Each scene shows the same named points in several views. A view is turned or mirrored, shifted and resized as a whole, has a little noise and may leave points out.

Scene 1
View 1
Q_517: [ -5  12 -17  -4  -7   3  -1   8  -1   7  -6  -7  -4  -3  14  -5 -14  10
   2 -15]
Q_344: [  1   4  -6  -2  -6  -3   0   0  -7  -6  -3 -10   8   4   5  -4  -7   6
  -5  -8]
Q_634: [ -7   4 -11   0  -4   9   0   8   1   9  -7  -5  -5   0  12  -4  -9   8
   8 -11]
Q_876: [-4 -4 -2  2 -3  6  0  2 -3  0 -6 -6  3  6  6 -4 -4  4  5 -7]
Q_767: [ -5   1  -6  -1  -6   0  -2   1  -6   1  -5  -7   3   5   7  -5  -9   5
   1 -11]
Q_737: [-1  3 -8  0 -4  4  1  5 -2  0 -4 -7  2  2  8 -4 -6  7  3 -8]
Q_540: [  1  15 -16  -6  -8  -3   0   5  -4  -1  -3 -10   2  -2  11  -5 -13  10
  -5 -13]
Q_808: [-7 -6  0  3 -3  6 -1  1 -4  2 -6 -5  2  7  6 -4 -5  3  7 -7]
Q_448: [-10  -5   0  -1  -9  -5  -7  -8 -12   1  -8  -6   7  11   5  -7 -12  -1
  -1 -13]
Q_94: [ -9   0  -5  -2  -8  -2  -5  -3  -8   3  -7  -6   3   6   8  -6 -12   3
   1 -14]
Q_557: [ 15  13 -11  -2   1   4   9  12   1 -12   3 -13   6  -2   7  -1  -1  14
  -6   1]
Q_576: [ 12   7  -8   0   1   6   9   9   1 -11   2 -11   6   0   5  -1   1  12
  -2   1]
Q_610: [ 10  12 -11  -4  -3   0   5   7  -2 -10   1 -12   6  -1   7  -3  -5  11
  -6  -4]
Q_211: [  3   6 -10   2  -1  10   5  11   3   0  -2  -8   0  -1  10  -2  -3  11
   5  -4]
Q_442: [-14  -1  -7  -2 -10  -1  -8  -3  -8   8  -9  -4   0   7  10  -7 -15   2
   3 -18]
View 2
Q_517: [ -2  10   3  -2 -14  -3   0   7  -1   7  13  -4  25   5  28  -6   4  -2
 -14  -7]
Q_737: [  0   0  -2  -5 -12  -1   0  -1   9   2   8  -7  18   4  16   4   3   7
  -9  -7]
Q_540: [-1 10  2 -3 -1  0  0 -1  1  7  9  4 28  0 21 -7  8  5 -9 -4]
Q_767: [  0   0  -2  -7  -9   2  -1   3  14  -3   5  -3  19   5  19   4   7   5
 -10   1]
Q_344: [ 1  1 -3 -8  0  4  0 -5 13 -2  3  1 21  1 13  4  9 12 -5  0]
Q_442: [ -1   2   1  -9 -11   5  -3  17  16 -10   3  -2  20   8  29   4   9  -4
 -18   8]
Q_94: [  0   1  -1  -9  -8   5  -2   9  16  -7   2  -1  20   5  22   4   9   3
 -12   5]
Q_576: [  1  -1  -6  -2  -7  -5   3 -20   5  10   9  -7  16   0   3   5   1  19
   2 -17]
Q_211: [ -1   1  -3  -2 -18  -6   2  -6   3   9  13 -11  17   4  14   4  -1   8
  -7 -15]
Q_610: [  1   5  -2  -3   1  -2   2 -15   2  10   8   0  23  -2   9  -1   5  17
   0 -11]
Q_876: [  1  -5  -5  -9 -15   2   0   2  19  -7   4  -9  13   7  14  13   4   8
  -8  -1]
Q_808: [  1  -6  -5  -8 -17   1  -1   4  19  -7   4 -11  12   8  16  12   4   5
 -11  -2]
Q_557: [  1   3  -4  -1  -2  -5   4 -23   0  15  12  -4  20  -3   4   0   1  20
   3 -19]
Q_448: [  1  -2  -2 -11  -5   8  -2   8  22 -12  -1  -2  18   6  20   8  10   4
 -12   8]
View 3
Q_576: [-2 -8 -1  2 -1 -8  3 -7  0 -3 -8  1 10 -8 -2  2 -7 -2  6 -5]
Q_557: [ -2 -11   0   4   2  -7   7  -6   1   0  -9   0   9 -12  -1   5  -9  -4
   5  -3]
Q_448: [-2  4 -3 -3 -5 -4  1 -2 10 -6  0  5  4 10 -7  0 13 -1  3 -2]
Q_517: [  0   0   7   4  -4   0   4  -2   9   2  -9   2   2   5   0  10   6 -14
   9   3]
Q_610: [-2 -8  0  3  3 -6  8 -4  4  1 -5  1  8 -7 -2  5 -3 -3  3 -2]
Q_211: [ -1  -4   3   3  -6  -4   0  -7   2  -4 -12   1   7   0   0   6  -3  -8
  10  -2]
Q_634: [  0   1   5   2  -9  -1  -2  -5   6  -4 -11   2   3   7   0   7   4 -12
  11   1]
Q_540: [-2 -4  3  3  1 -2  9  0 11  4 -5  2  3  0 -2  8  4 -9  4  2]
Q_767: [-2  0  0  0 -3 -4  2 -3  8 -3 -4  3  5  4 -5  3  6 -4  5 -1]
Q_876: [-2  2 -2 -2 -8 -6 -3 -6  4 -8 -5  4  6  6 -5  0  6 -1  7 -4]
Q_94: [-2  3  0 -1 -4 -3  2 -2 10 -4 -2  4  3  9 -6  3 12 -4  5 -1]
Q_808: [-1  3 -1 -2 -9 -5 -4 -6  5 -9 -6  4  6  8 -5  1  6 -3  8 -3]
Q_737: [-1 -1  1  1 -5 -4  1 -5  5 -4 -7  2  6  3 -3  4  3 -6  7 -2]
Q_442: [-1  6  2 -1 -7 -1  1 -2 12 -4 -3  5  1 14 -6  4 16 -7  6  1]
View 4
Q_517: [  7  -6   0   4  -6 -13   4   3  12  25 -13  -3  11   0  -3 -21   4   6
  11   2]
Q_344: [  1   2   2   0   0   5   4  -4  -1  21   0   4   8   0  -6  -5  -6   8
 -10  -5]
Q_610: [  3  11   8  -3  -6   4  -5  -7   0  19 -10  -8   8  -9  -5  -5   0  21
 -10  -1]
Q_767: [  3  -3   0   3   0  -2   7  -3   0  21  -1   8   8   3  -3 -13  -6   0
  -2  -2]
Q_540: [  4   0   0   2  -5  -4   1   1  10  30  -8  -7  12  -2  -9 -10   5  14
   0  -4]
Q_211: [  7   4   8   1  -8  -7  -2  -7   2  10 -15   1   4  -8   5 -21  -5  11
   2   7]
Q_557: [  4  16  11  -4 -10   3 -10 -11  -1  12 -14 -10   4 -16  -1  -7  -1  27
 -10   3]
Q_442: [  4 -13  -5   7   4  -6  14   3   4  27   1  14  11  11  -5 -17  -6 -10
   4  -4]
Q_808: [  4  -3   2   3   1  -2   8  -7  -5  12  -2  17   3   3   3 -18 -14  -5
  -3   3]
Q_634: [  8  -6   2   5  -5 -13   5  -2   6  17 -13   5   6  -1   5 -26  -4   1
  10   7]

Which points are out of place in each view (at most two, in the order of its rows)? Write none if all are in place.
view 1 | Q_876, Q_448
view 2 | none
view 3 | Q_767
view 4 | none

Scene 2
View 1
Q_192: [  2   1   2 -10  -1   7   2  -7   9   3  -2   0   7 -15  -4  -8  12 -14
  12   2]
Q_709: [  1   2  -2 -18  -4  -3   0   7   8  -1   4  -2   4  -7  -3  -9   1 -17
   2   2]
Q_645: [  5   0   7   0  -2   6   0  -7   7   4 -10   1  11 -13   2  -1  19  -8
  12   3]
Q_256: [  6   0   3  -6  -6   3  -1  -1  12   0  -6   5  10  -7  -1  -5  15 -14
  10   1]
Q_874: [ -5   2   0 -17   5   9   7 -11   1  10   7 -12   0 -27  -5 -12   5 -13
  13   3]
Q_305: [  5   0   3  -8  -6  -4  -3   8   8  -3  -5   3   9  -2   3  -1   8 -12
   3   3]
Q_823: [ -2  -1   9  -3   6   0   4  -4 -14  12  -4 -15   4 -21   9   7   5   2
   6   9]
Q_943: [ 2 -1  6 -6 -2 -7 -1  9 -3  3 -5 -5  7 -6  8  4  4 -5  1  7]
Q_253: [  4  -2  11   2  -2 -10  -2  11 -10   4 -11  -6  10  -4  15  14   7   4
   0   9]
Q_642: [  3  -1   5  -4  -2   0   0   0   3   3  -5  -2   8 -10   3   0  10  -8
   7   5]
Q_465: [ -5   3  -2 -22   2   4   4  -2   4   4  10  -9   0 -19  -6 -13  -1 -17
   7   3]
Q_968: [ 11  -1   5   0 -10  -4  -5   9  13  -6 -12  10  14   4   4   2  16 -10
   5   2]
View 2
Q_192: [10 -3 14  9  5 -1 -8 -4 16 -2  1  4 10 -3 -7  6 -3  4  2  5]
Q_968: [-7  2  4 -1  0 -6 -4 -3 18  7  7 -7 10 -4  0  6  8 -1 -2  8]
Q_823: [  8  -6  14   3  -2  17   3 -15   4 -11  -1   6   3  -3 -13  17  -1  -3
   8   3]
Q_874: [ 22  -9  21  13   6   2  -9  -8  10 -10  -5   9   6  -4 -12   9  -9   6
   4   4]
Q_642: [ 4 -2 11  4  1  3 -3 -8 12 -3  2  0  7 -3 -7 10  2  0  2  5]
Q_256: [ 3 -2 10  4  2 -4 -6 -4 16  1  2 -2  9 -3 -3  7  2  2 -1  7]
Q_305: [ 1 -2  7  1  2 -5 -4 -7 14  0  0 -7  5 -5 -2  9  4  0 -2  7]
Q_709: [ 10  -7  12   4   5 -11  -9  -7  13  -5  -6  -6   1  -5  -4   8   1   4
  -3   8]
Q_465: [ 20 -11  19  10   7  -7 -11  -8  10 -10  -8   2   1  -5  -9   8  -6   6
   1   6]
Q_253: [ -6  -1   5  -5  -5  12   6 -14   6  -5   2  -6   2  -4  -7  17   8  -8
   3   5]
Q_943: [  1  -4   8  -2  -1   3   0 -12   8  -6  -1  -6   0  -5  -6  14   5  -3
   1   6]
View 3
Q_874: [  4  10  -2  -4  -9   6  -9 -12  -5   8 -12   3 -10 -11   0   8   5   7
  -7  10]
Q_192: [ -3   5  -7  -2   1   4  -6 -12   4  15  -4   4  -6  -8  -2   2   0   8
  -6  11]
Q_465: [  3   8   2   0  -8  -2  -6 -13  -8  10  -8   5  -8 -14  -3   3   2  10
  -9  12]
Q_709: [ -2   3   0   3   2  -7  -2 -11  -6  15  -1   6  -4 -13  -9  -1  -1  11
 -10  13]
Q_645: [ -6   4 -13  -5   9   6  -5  -7   9  18  -1   3  -5  -3  -4   2   4   4
  -2   9]
Q_943: [ -5   4  -6   1  11  -5  -2  -3  -4  17   2   3  -7  -7 -13   0   6   5
  -4   8]
Q_968: [-12  -2 -11   1  17  -4   0  -8   7  24   9   6   0  -5 -11  -5  -2   8
  -5  11]
Q_305: [ -8   0  -6   2  12  -6   0  -9   2  21   5   6  -2  -8 -11  -4  -2   9
  -7  12]
Q_253: [ -6   5  -9  -1  20  -7   0   7  -5  19   6   0 -10  -3 -18   0  14  -2
   0   3]
Q_642: [-5  5 -8 -2  9  0 -3 -5  1 17  0  3 -6 -6 -8  1  5  5 -4  9]
View 4
Q_256: [  1  -3 -13   6  -1  -6   6  -1  -3  -5   1   7  10   7  11  -7   1  -7
   5  -1]
Q_874: [ -5  -4  -2  -2  11 -25   2 -20   4   0   5  -4  -6   1  -8  -3   0  -1
   2  -2]
Q_253: [ -9 -12  18   4 -12   6  10   7  -5   2  -1   1  14 -10  11   0 -10  -7
  18 -17]
Q_645: [ -3  -9  -6   4   0  -9   1   0   2   2  -1   5  10   7  13  -8   2 -10
   4  -9]
Q_465: [ -2  -1  -7   0   7 -19   6 -18  -2  -5   7  -2  -5  -1  -7  -2  -3   2
   3   2]
Q_823: [-12 -12  15  -1   1 -11   4  -6   2   6   0  -4   6  -7   3  -1  -6  -6
  11 -15]
Q_968: [  2  -4 -11  10 -10   7   9   9  -8  -8   1  11  18   4  20  -6  -2  -9
  11  -4]
Q_709: [  2   2  -9   4  -2  -5  12  -9  -9 -12   8   2   2  -3  -2  -1  -6   3
   9   4]
Q_192: [ -2  -3 -10   4   5 -14   3  -8   0  -3   2   3   4   7   5  -5   1  -4
   3  -2]
Q_642: [-3 -6 -1  5 -2 -6  6 -2 -2 -1  1  3  9  0  8 -3 -3 -6  9 -7]

Which points are out of place in each view (at most two, in the order of its rows)? Write none if all are in place.
view 1 | none
view 2 | Q_256
view 3 | Q_943, Q_305
view 4 | Q_465, Q_823

Scene 3
View 1
Q_867: [ -4   3  22   9   8 -14  -6  -6 -17  11  -9   1   7   9  10  -2  30   0
  -4  -6]
Q_433: [ 11 -17   7  -7  23  -2  10   9  10   4  -7 -19   2  11  13  -3  -6   9
  20  23]
Q_365: [ -9   8 -13   6 -22  11 -10   0 -12 -20  19  -5   5  14  -5   7  17 -13
 -10  -6]
Q_251: [ 7  3 -7  1 -8  3  5  7 -4  2  1 -1  6 11  4  8  2 -8  4  7]
Q_786: [ 13  20 -15   5 -27   3   9   8 -16  17  -3  18  11   9   1  19   0 -21
  -2  -3]
Q_782: [ -3   6  18   9  -1 -12  -6  -4 -19  12  -9   5   8   8   8   1  26  -5
  -6  -8]
Q_644: [  6  15  -8   7 -21   1   3   5 -16   9   0  10  10  10   0  14   8 -17
  -4  -4]
Q_482: [ -4  -8   8   2   9  -2  -5  -1  -3  -7   3 -14   3  10   8  -2  16   3
   3   5]
Q_757: [ -8 -21  20  -2  28  -6  -7  -3   5 -13   4 -29  -2  13  10 -13  17  15
  10  13]
Q_296: [-28   5  11  13 -10   0 -28 -15 -21 -26  21 -11   1  12  -4  -5  47  -3
 -23 -18]
Q_150: [  6  -4  15   1  10 -11   4   2  -6  14 -13  -2   6   9  13   1   9   1
   9   7]
Q_67: [  6   7  10   6  -2 -10   3   1 -14  19 -12   9   9   7   8   8  14  -7
   1  -3]
View 2
Q_757: [-20  -1  10  -3  17 -12   8   6 -10 -11 -18  -3   2 -16 -11 -41 -10  10
 -14  -4]
Q_867: [-20   1  -1  15  15  -9 -14  16   7 -25   2   1  11  -5  -4  -2   0   2
  -6  10]
Q_433: [  5  -7  19  -5   1  -8   5   3 -23   4  -7  13  -5  -1 -12 -25  -7  14
 -16  -9]
Q_482: [-14  -4   0   0   9  -7  -2   0   1 -10  -8  -4   5 -11  -3 -18  -6   9
  -8   0]
Q_786: [  8  -8 -11   4 -16   1 -25 -10  11  -1  17   4   3   2  12  34   3  12
   2   6]
Q_782: [-18   1  -4  13  13  -8 -15  12   8 -22   2  -2  11  -6  -1  -3   0   3
  -5   9]
Q_296: [-42   0 -30   2  16  -7 -10  -6  35 -27 -12 -31  15 -29  10 -11  -8   4
   2  10]
Q_67: [ -4  -2   1  13   5  -5 -19   9   3 -15  10   7   8   3   0  10   1   6
  -4   9]
Q_644: [ -1  -7 -13   5  -8  -1 -22  -7  13  -4  11  -1   4  -2   9  23   1  11
   1   6]
Q_251: [  1  -9  -3  -5 -10  -2  -7 -13   0   5   0   0  -3  -5   3   2  -5  15
  -6  -4]
Q_150: [ -3  -3  10   8   6  -8 -10  12 -10 -11   3  10   5   2  -8  -6  -1   8
 -10   3]
Q_365: [-16  -8 -24  -7  -6  -1 -12 -20  24  -3  -4 -20   5 -19  13   4  -7  13
   2   2]
View 3
Q_786: [ -8  -6  -1   0  12  -1  -5 -11  15  -7 -38  11  -1 -13 -17   1  11  -2
  18  24]
Q_482: [  2   8  -1  15 -17  -2 -21   0 -12  -6  -8  -4   2  10   0  10 -16   5
  -1   0]
Q_150: [  1   3  -4  -4  -9  -7 -23   0 -12 -11  -5  -5  11  -1  -2 -10 -11   1
   7   7]
Q_433: [  3   7   6  -7 -27  -8 -30   2 -22  -8   5  -4  -8  -8   7 -15   0   7
  -6  -9]
Q_867: [  1   5 -11  10   0  -5 -20  -1  -9 -13 -10  -9  21  14  -6   3 -27  -1
  14  14]
Q_757: [  7  14   2  17 -31  -3 -31   4 -25  -6   8 -11   2  16   9   6 -25   8
  -9 -13]
Q_67: [ -1   1  -8  -1   2  -5 -19  -2  -6 -13 -13  -5  17   2  -7  -9 -15  -3
  14  15]
Q_644: [ -5  -1  -4  10   6   0  -9  -7   9  -7 -31   4   5   0 -13   9  -4  -1
  15  18]
Q_782: [  0   4 -10  14  -1  -2 -18  -1  -6 -11 -14  -6  17  14  -7   8 -24  -1
  11  13]
Q_365: [ -3   4   4  30  -9   4  -6 -10  11   0 -36   8  -9   9 -10  33  -4   4
   4   8]
Q_251: [ -3   2   6   6 -14  -1 -14  -6   0  -3 -21   7 -11  -7  -5   5   8   4
   3   4]
View 4
Q_786: [ -1   5   5   6  15 -11  12  -8   9   4   5  -1  -2  -3  -6   2 -23   6
  14   3]
Q_150: [ 0  0 -5  1 -5  1  6 -2  1 -5 -4 -4 -2  2 -5 -1  6 11  1  4]
Q_867: [ -6  10 -10  -7  -1   5   1 -10  -3  -1  -4  -3  -5  -9 -10  -1   7   6
   3   3]
Q_433: [  5 -12  -3   9 -11  -2  -3  10   1  -7  -2  -1   2  14   2  -2  10  10
  -4   5]
Q_482: [ -4   2  -9   0  -3   1 -11   2  -3   1   1   2  -1   1  -3   0   8   2
  -1   3]
Q_757: [ -2  -2 -14   0 -13   5 -17   7  -5  -2  -1   3   0   5   0  -1  21   2
  -8   3]
Q_644: [ -3   7   1   3  12  -7   5  -6   5   5   4   0  -2  -5  -6   2 -16   3
  11   2]
Q_67: [-2  5 -4 -1  3  0 10 -8  2 -2 -3 -5 -4 -5 -8  0 -4  9  7  3]
Q_251: [ 0 -3  0  8  4 -8 -5  4  5  3  6  3  2  6  0  0 -8  3  5  3]
Q_365: [ -8  10  -6   4  12  -8 -16  -2   2  14  11   8  -1  -5  -4   3 -12  -8
   8   1]
Q_782: [ -6  10 -10  -5   0   4   0  -9  -2   1  -3  -2  -4  -9  -9   0   4   4
   3   3]
Q_296: [-15  21 -18  -9   9   3 -25 -10  -5  16   6   9  -4 -18 -10   2   5 -12
   3  -1]
View 5
Q_67: [  2   9  -2  -7 -12   2  -5  -7   6   5   2   3   4   1  15 -20  -5  -1
  -6  11]
Q_786: [  0  11 -14   1 -12  -1  -2 -24   3  13  10  -2 -14  24  -1 -28 -20   1
  -6   1]
Q_482: [18  9 -8  8  4 15 -6  5  7  2  4  3  8 -8 16 -3 -9 -2  1  7]
Q_644: [  7  13 -14   4  -8   6  -4 -18   4   9  10   0  -8  15   3 -24 -19  -4
  -4   3]
Q_150: [ 1  3  0 -5 -1  2 -1  5  8  1 -2 -1  8 -3 21 -3  1  7 -6  9]
Q_365: [ 31  16 -23  22   5  24  -9 -13   4   8  15   5  -5   3   1 -13 -26 -10
   7   0]
Q_867: [ 11  10  -1  -5  -8  11 -10   1   7   0   1   9  11 -17  21 -16   0  -8
  -3  17]
Q_757: [ 20   2  -4  12  17  21  -4  25  10  -5  -4   1  21 -20  28  21   3   7
   3   6]
Q_296: [ 46  22 -17  19   1  38 -20  -4   4   0  14  20   7 -31  12 -17 -20 -26
  12  14]

Which points are out of place in each view (at most two, in the order of its rows)? Write none if all are in place.
view 1 | Q_251, Q_782
view 2 | none
view 3 | Q_67, Q_644
view 4 | none
view 5 | Q_482

Scene 4
View 1
Q_139: [ -4  -3  -7  -3   8  -3   5   1  -5  -6 -14  -8  -1   0  -1 -16   4  15
 -11  -6]
Q_309: [-18   3 -15  -8   3   6   8  -6   0   7   7  -4 -11   2   7   6  -4  18
  -5  -1]
Q_775: [-13   0 -13  -5   4   0   5  -1  -3  -1  -6 -11  -6   1  -1  -8   1  12
  -7  -4]
Q_596: [  1  -3   4  -2  21  -9  -2   1   7   2  -3   5   5   7   9  -4 -10  19
  -2  -5]
Q_376: [-23   5 -23   0  -3   0  -3   2  -4  -1 -11 -27  -9   0 -17 -18  -1  -9
   4 -14]
Q_84: [-24   5 -18  -7   2   4   3  -4   2   9   8  -9 -12   4   1   4  -8   7
   1  -5]
Q_156: [  7  -4   7   2  26 -16  -7   6   9   1 -10   2   9   9   6 -12 -13  14
   3  -8]
Q_593: [-18   5 -12  -6  10  -1  -2  -2   9  14  14  -2  -9   8   6  10 -18   7
   9  -5]
Q_294: [-10   3  -6   1  16  -9 -10   4   9   7  -1  -7   0   8  -2  -6 -16   0
  12 -10]
Q_289: [-20   4 -18  -5   2   3   3  -3   1   6   2 -11 -10   3  -1  -1  -5   5
  -1  -6]
Q_797: [ -6   1  -2  -1  20  -9  -8   3  10   7   2   0   1   9   5  -1 -16   8
   9  -7]
Q_224: [-18   5 -16   5   9 -12 -18   8   7   5  -7 -23  -2   7 -17 -18 -16 -18
  20 -19]
Q_848: [  5  -5   3   1  20 -11  -2   4   4  -2  -9   1   6   6   6 -10  -6  18
  -4  -5]
Q_362: [  1  -5  -2  -3  13  -5   6   1  -3  -5 -13  -4   2   2   4 -14   3  22
 -13  -3]
View 2
Q_596: [  1   7  -2   6   6  -9  16   6  -4  12  12  -8 -10 -16  -9   6  -8 -15
   1  -1]
Q_775: [ 2 -2 -6 -4  5  0  5  6  1  0  5 -7  0  5  1  6 -6 -4 -3 -7]
Q_224: [ -7   0 -27  10  15  15   7  18  -5 -23  12 -22  -6  -3 -15  -8  13 -15
  -2 -23]
Q_294: [ -7  -1 -12   7   9   3  14  16   1 -10   8 -11 -16 -17 -13   0   6 -12
   6 -12]
Q_289: [ -2  -7  -7  -4   4   4   6  10   6  -9   0  -5  -5   0   0   5  -1   1
   3 -10]
Q_362: [  6   7  -2   0   5  -8   8   1  -5  14  13  -8   4   1  -3   6 -13 -11
  -8  -1]
Q_156: [  1  11  -6  13  10 -10  18   8  -9  11  19 -13  -9 -19 -16   1  -5 -23
  -3  -3]
Q_139: [  4   4  -7  -1   6  -3   5   1  -4   7  11 -10   6   7  -2   4  -9  -9
  -8  -5]
Q_593: [ -7  -7  -4   0   3   2  13  15   7  -9  -1  -3 -21 -19  -8   7   4  -2
  11  -8]
Q_84: [ -3 -11  -2  -7   0   3   8  12  11 -10  -6   1 -14  -7   0   9   0   4
   9  -7]
Q_309: [  0  -8   1  -8   0  -3   7   8   8  -1  -2   1 -10  -4   1  10  -6   3
   6  -4]
Q_848: [  3   9  -3   6   7  -9  14   4  -6  13  15  -9  -4 -12  -9   4  -9 -17
  -4  -2]
View 3
Q_362: [-12   1 -12  -3  13  -4  12   4  -2   2   1  12 -11   0 -19   6   2   1
   2  -8]
Q_848: [ -7  -3  -8  -5  14  -4   3  -1  -7   2  -7  16 -11  -6  -7  11   6  -4
  -5   1]
Q_376: [ 16  -7   3 -10  -2  -8   9   5  -4 -13  -1 -11   3   5   8 -12  -8  13
  10   7]
Q_309: [ -6   1 -12   8   1  -4   6  10 -12   3  11  -9   8  -5  -7   0   5   2
  -5 -12]
Q_593: [  0  -2  -5   8  -1  -4  -5   6 -17   3   6  -9  13 -10   8   5   9  -5
 -13  -3]
Q_596: [ -9   0  -8  -1  13  -4   1   0 -10   5  -4  14  -8  -8  -5  12   9  -7
  -9  -1]
Q_289: [  3  -3  -4   1   0  -5   3   6 -10  -2   4  -8   6  -4   3  -1   1   3
  -3  -2]
Q_224: [ 21 -12   9 -13   0  -8  -2  -3  -9 -12  -9  -4   1  -3  26  -4  -3   5
   2  17]
Q_156: [ -4  -5  -5  -7  14  -5  -3  -5  -8   2 -11  21 -13  -9   1  15   9  -9
  -8   6]
Q_294: [  5  -7   1  -1   3  -5  -6  -1 -14  -1  -3   1   5 -10  14   6   6  -4
 -10   7]
Q_139: [ -2  -2  -8  -8   9  -5  13   3  -2  -3  -2   7 -10   1 -12   0  -1   6
   7  -3]
Q_797: [ -1  -4  -3   0   6  -4  -4  -1 -13   2  -4   7   0 -10   7  11   8  -7
 -11   3]
Q_84: [  2  -2  -6   6  -2  -5   3   9 -12  -1  10 -14  12  -4   2  -2   2   3
  -4  -7]
View 4
Q_224: [-14  24  12 -26  -6  -4 -20  24   6   1 -12  27 -14   1   4  36 -11  22
   3   4]
Q_156: [-15   7 -12  -5  -8 -12  12  20   1  18 -12  42   3  16   1   2  14  -1
   2   3]
Q_294: [ -9   5   6 -10   1  -7 -12  20   0   3 -16  24 -10  12 -11  18   4   1
   0   1]
Q_775: [-10  -3  -3 -12  -3  -1 -13  -2  -5   6   1  15  11  -9   9   9   5   0
   3  -5]
Q_376: [-12  12   9 -26  -6   2 -26   4   2   0   1  12   2 -15  16  30 -11  19
   4  -2]
Q_797: [ -9   1  -1  -5   1 -10  -4  19  -1  10 -14  28  -4  15  -9   9  10  -4
  -1   0]
Q_362: [-14  -3 -15  -8  -8  -6   5  -2  -4  16   1  28  18  -4  14  -1  13  -3
   4  -3]
Q_593: [ -1  -8   7  -6  10  -4 -19  12  -4   1 -13  10  -7  11 -17  13   8  -8
  -1  -3]
Q_309: [ -4 -15   0  -4   7   0 -19  -4  -7   3  -1   5   8  -2  -4   6  10 -11
   0  -7]
Q_848: [-15   1 -13  -5  -7 -10   8  10  -3  15  -7  35   9   7   4   0  15  -4
   3   0]
Q_84: [ -2  -8   6 -10   8   1 -25   2  -5   0  -3   5   1  -3  -5  15   3  -5
   0  -6]
View 5
Q_848: [ 21 -18  14   6 -11  18 -16   4  10  12   2   0 -13   6 -10 -17  11   0
   5  24]
Q_309: [ -1   3   5   2  -6  14  -4  -8  12  17   4   5  -9   3   8 -15 -13   7
  11  15]
Q_596: [ 19 -19  15   3  -6  21 -12  -2  12  14   1   1 -17   5  -8 -20   8   0
   7  25]
Q_84: [ -5  -2   5  -1  -7   4   2 -11  10  10   7   9 -10   7   8 -11  -8   8
  13   7]
Q_139: [  9  -3   6  13 -20  13 -17  12   6   8   3  -3  -5   6  -8  -9   4   3
   7  14]
Q_797: [ 17 -27  18  -5  -1  13  -2 -11  13  10   4   6 -19   9  -4 -21   9   3
   9  20]
Q_289: [ -3  -2   5   2 -10   4  -1  -5   8   7   7   7  -7   7   4  -9  -5   7
  12   7]
Q_593: [  2 -14  10  -9   1   7   5 -18  12  12   6  12 -15   7   8 -17  -4   8
  14  12]
Q_775: [  2  -1   4   9 -16   9 -10   4   7   8   4   2  -6   5  -1  -9  -2   6
   9  10]
Q_156: [ 26 -29  18   2  -8  16 -13   2  10   8   3   1 -17   8 -15 -18  18   0
   6  25]
Q_376: [ -8  -5   3   6 -22 -10  -2   5   0  -8  10   6  -1  12  -4   2   6   9
  12  -6]

Which points are out of place in each view (at most two, in the order of its rows)? Write none if all are in place.
view 1 | Q_294
view 2 | Q_84
view 3 | Q_362, Q_289
view 4 | none
view 5 | Q_797
